Each row is a point on a landscape with many valleys, with its height.
From any point a ball rolls to the lowest of the 3 points nearest to it. It stops when none of these is lower. Distance is the straight distance between rows; heights are no part of it.
K_483 (h 660):  429  111  196 -148 -141 -214  191  224  144 -355  144
K_677 (h 377):  396 -223 -235 -225  -92 -224 -235 -118   11  112  103
K_218 (h 222):   47 -293  138  175  -67   37  365  225  264 -240   16
K_519 (h 737): -448  380    5   -1  200  122  279    2  100   -2 -140
K_953 (h 334):  461  -80  114 -223 -136 -303    6  -30 -153  -20  153
K_422 (h 177):  258 -158   65   75 -110   18  316  223  233 -290   27
K_460 (h 524):   84  -93   37  199  -47   77   40   25  -36 -182  -80
K_540 (h 236):  389  -48   40  -44 -151 -154  179   71  -50 -279   52
K_904 (h 101): -490  250 -209 -159   45  -66   63 -352    3  484  -20
K_488 (h 328): -300  116  128  145  286  175  146  226  192 -122 -101
K_847 (h 299):  501   27  146 -177 -165 -323   33   43 -165  -88  140
K_358 (h 586): -277   17  -96  -50  -20  134 -283  -95  -67  302   93
K_321 (h 391): -358 -156  409  150  322  126  425  386  123  -97 -145
K_498 (h 243):   27 -211  -24   33  -38   11 -170  -51 -211   47  -81
K_148 (h 254):  385  -35   52  -73 -177 -159  237  122   87 -305   64
K_800 (h 282): -292  242   78   90  253  180  150  106   93  -52 -126
K_520 (h 242): -300  182  -81 -107  -17   34 -187 -203   38  420   65
K_9 (h 388): -210  119   93  197  178  181   47  117   73  -99 -104
K_376 (h 472):  534  174  309 -244 -231 -356  -85  180  -62 -252  221
K_933 (h 353): -184   28  137  183  248  164  135  231  204 -107  -70
K_176 (h 631): -210  -62  -16   29  -14  118 -239  -67 -150  193  -20
K_306 (h 315):  180 -109   17  160  -76   -2  123   27   22 -233  -39
K_267 (h 446): -110  117 -344  -12 -109  156 -472 -271    7  264  140
K_776 (h 338): -406  335   79   -1  141   68  121 -110 -102  180 -138
K_237 (h 185):  -37 -164 -141  -94  -84   89 -312  -78  -84  183   39
K_690 (h 411): -145 -300  356  204  163  116  370  317  168 -160  -36
K_518 (h 298):  -60 -273  145  234  109  148  254  262  233 -172  -46
K_612 (h 194): -315  272   81   84  220  141  101   45  -17  -12 -138
K_131 (h 201):  295 -115  139  -93 -174 -123  329  294  200 -283  113
K_118 (h 249):  249 -144   14  177  -74   17  223  154  115 -233    1
K_197 (h 262):  383  -56   59 -119 -124 -267  131   -1 -126 -128   32
K_787 (h 543): -175  203 -300   -1  -35  151 -405 -252   41  353   95
K_637 (h 369): -388  -72  264   72  339  136  341  343  174  -31 -149
K_435 (h 216): -368  259 -194 -111   21   32 -127 -267   41  445  104
K_455 (h 464): -249  151 -204  -82  -50  142 -369 -177   38  403  102
K_811 (h 154): -474  202 -115  -90   63  -35  176 -317  -70  373  -37
K_222 (h 255):  313 -147  -29   55 -146  -55  137   37 -144 -198  -33
K_951 (h 235):  -15  -73 -335  -87  -53  162 -431 -116   15  178   46
K_655 (h 171):  322   14 -452 -125  -63  -91 -603 -367 -234  109  -17
K_846 (h 319): -111    8 -275  -57  -70  136 -412 -161   25  256  107
K_430 (h 165):   53 -243 -237 -100  -77    7 -387 -105    5  111   47
K_62 (h 601):  480  156  267 -177 -157 -247   94  201   57 -297  177
K_290 (h 492): -391  392    7   38  195   87  195 -119  -67   99 -155
K_451 (h 51): -391  240  -19  -96   88   69  -55 -187  -24  410   19
K_814 (h 354):  465   68  255 -222 -236 -365  -52   84 -144  -54  222
K_508 (h 304):  136  -69 -387 -112  -53   82 -549 -191  -32  106   75
K_838 (h 65): -465  337   -5  -54   57   21  158 -205 -109  260 -143
K_394 (h 159):   29 -273 -159  -60  -76   30 -279  -84  -82  136   11
K_557 (h 223):  190 -289  -12  -17 -128  -40  -66  -64 -167  -66  -25
K_233 (h 196):   99 -274  -47    2  -85  -57 -139  -90 -165   29  -26
K_492 (h 130):  160 -309 -219 -160  -92  -68 -265 -120  -64  103   -4
K_204 (h 256):  291 -179   -6  -14 -156 -180   56  -66 -170  -93  -37
K_524 (h 605):  -96  -32   44  188   78  137  -67   34 -101 -107  -91
K_101 (h 131):  -51 -104   52  153   48  119  -98  -37 -206  -25 -101
K_903 (h 399):  468  -78  115 -289 -170 -316  -68  -10  -91   48  189
K_946 (h 350): -247  -60  178  143  266  162  229  262  243  -63  -70
K_824 (h 348): -179 -166  191  208  167  136  253  287  246 -131  -31
K_85 (h 373): -363  349  103  105  195  139   69  -32 -114   87 -108
K_113 (h 653):  488  203  374 -206 -193 -286  -54  294  101 -319  188
K_950 (h 364):  167 -160    8  127  -77   18   44    7 -122 -121  -70
K_638 (h 170):  397 -125 -360 -197  -61 -200 -390 -228  -28   40   98
K_569 (h 198):  302 -100   11   70 -133  -89  197   72   26 -284   -1
K_687 (h 645): -434  432  -49  -15  178   99  299  -93   15   44 -152
K_252 (h 641):  -64  -63   62  206  132  134   92  175  133 -162  -78
K_143 (h 151):   78 -168   63  175   19  102  235  133  171 -239  -24
K_543 (h 300):  401  -63 -439 -147  -62 -173 -460 -282  -17   80   70
K_471 (h 172): -590  190 -227  -86   50 -109  273 -442  -93  355  -89
K_355 (h 284):  296 -250  -62 -164 -144 -244  -38  -65 -135   -5   46
K_116 (h 501): -134   63   53  243  134  148   -4   83   69 -145  -90
K_397 (h 597): -178   82   86  186   91  147  -74  -45 -158  -11 -110
K_84 (h 143):  221 -240  119   56 -117  -20  371  246  238 -279  111
K_864 (h 774): -273  191   93   72  101  124  -79  -76 -149  195  -56
K_327 (h 568): -193  147   98  204   94  132  -27   34  -41  -65 -131

Call two points neighbours if one is among the 3 nearest of the other. Go from one point of each pair to the other, from neighbour to neighbour, staying as low as possible. Name the highest point that can't be avoided.
K_492 and K_84: K_204
K_101 and K_612: K_946
K_84 and K_143: K_218
K_451 and K_904: K_811
K_492 and K_838: K_85
K_569 and K_84: K_118
K_492 and K_101: K_498

For each start below, name the point where the ball stops.
K_953: K_569
K_933: K_612
K_290: K_838
K_637: K_612
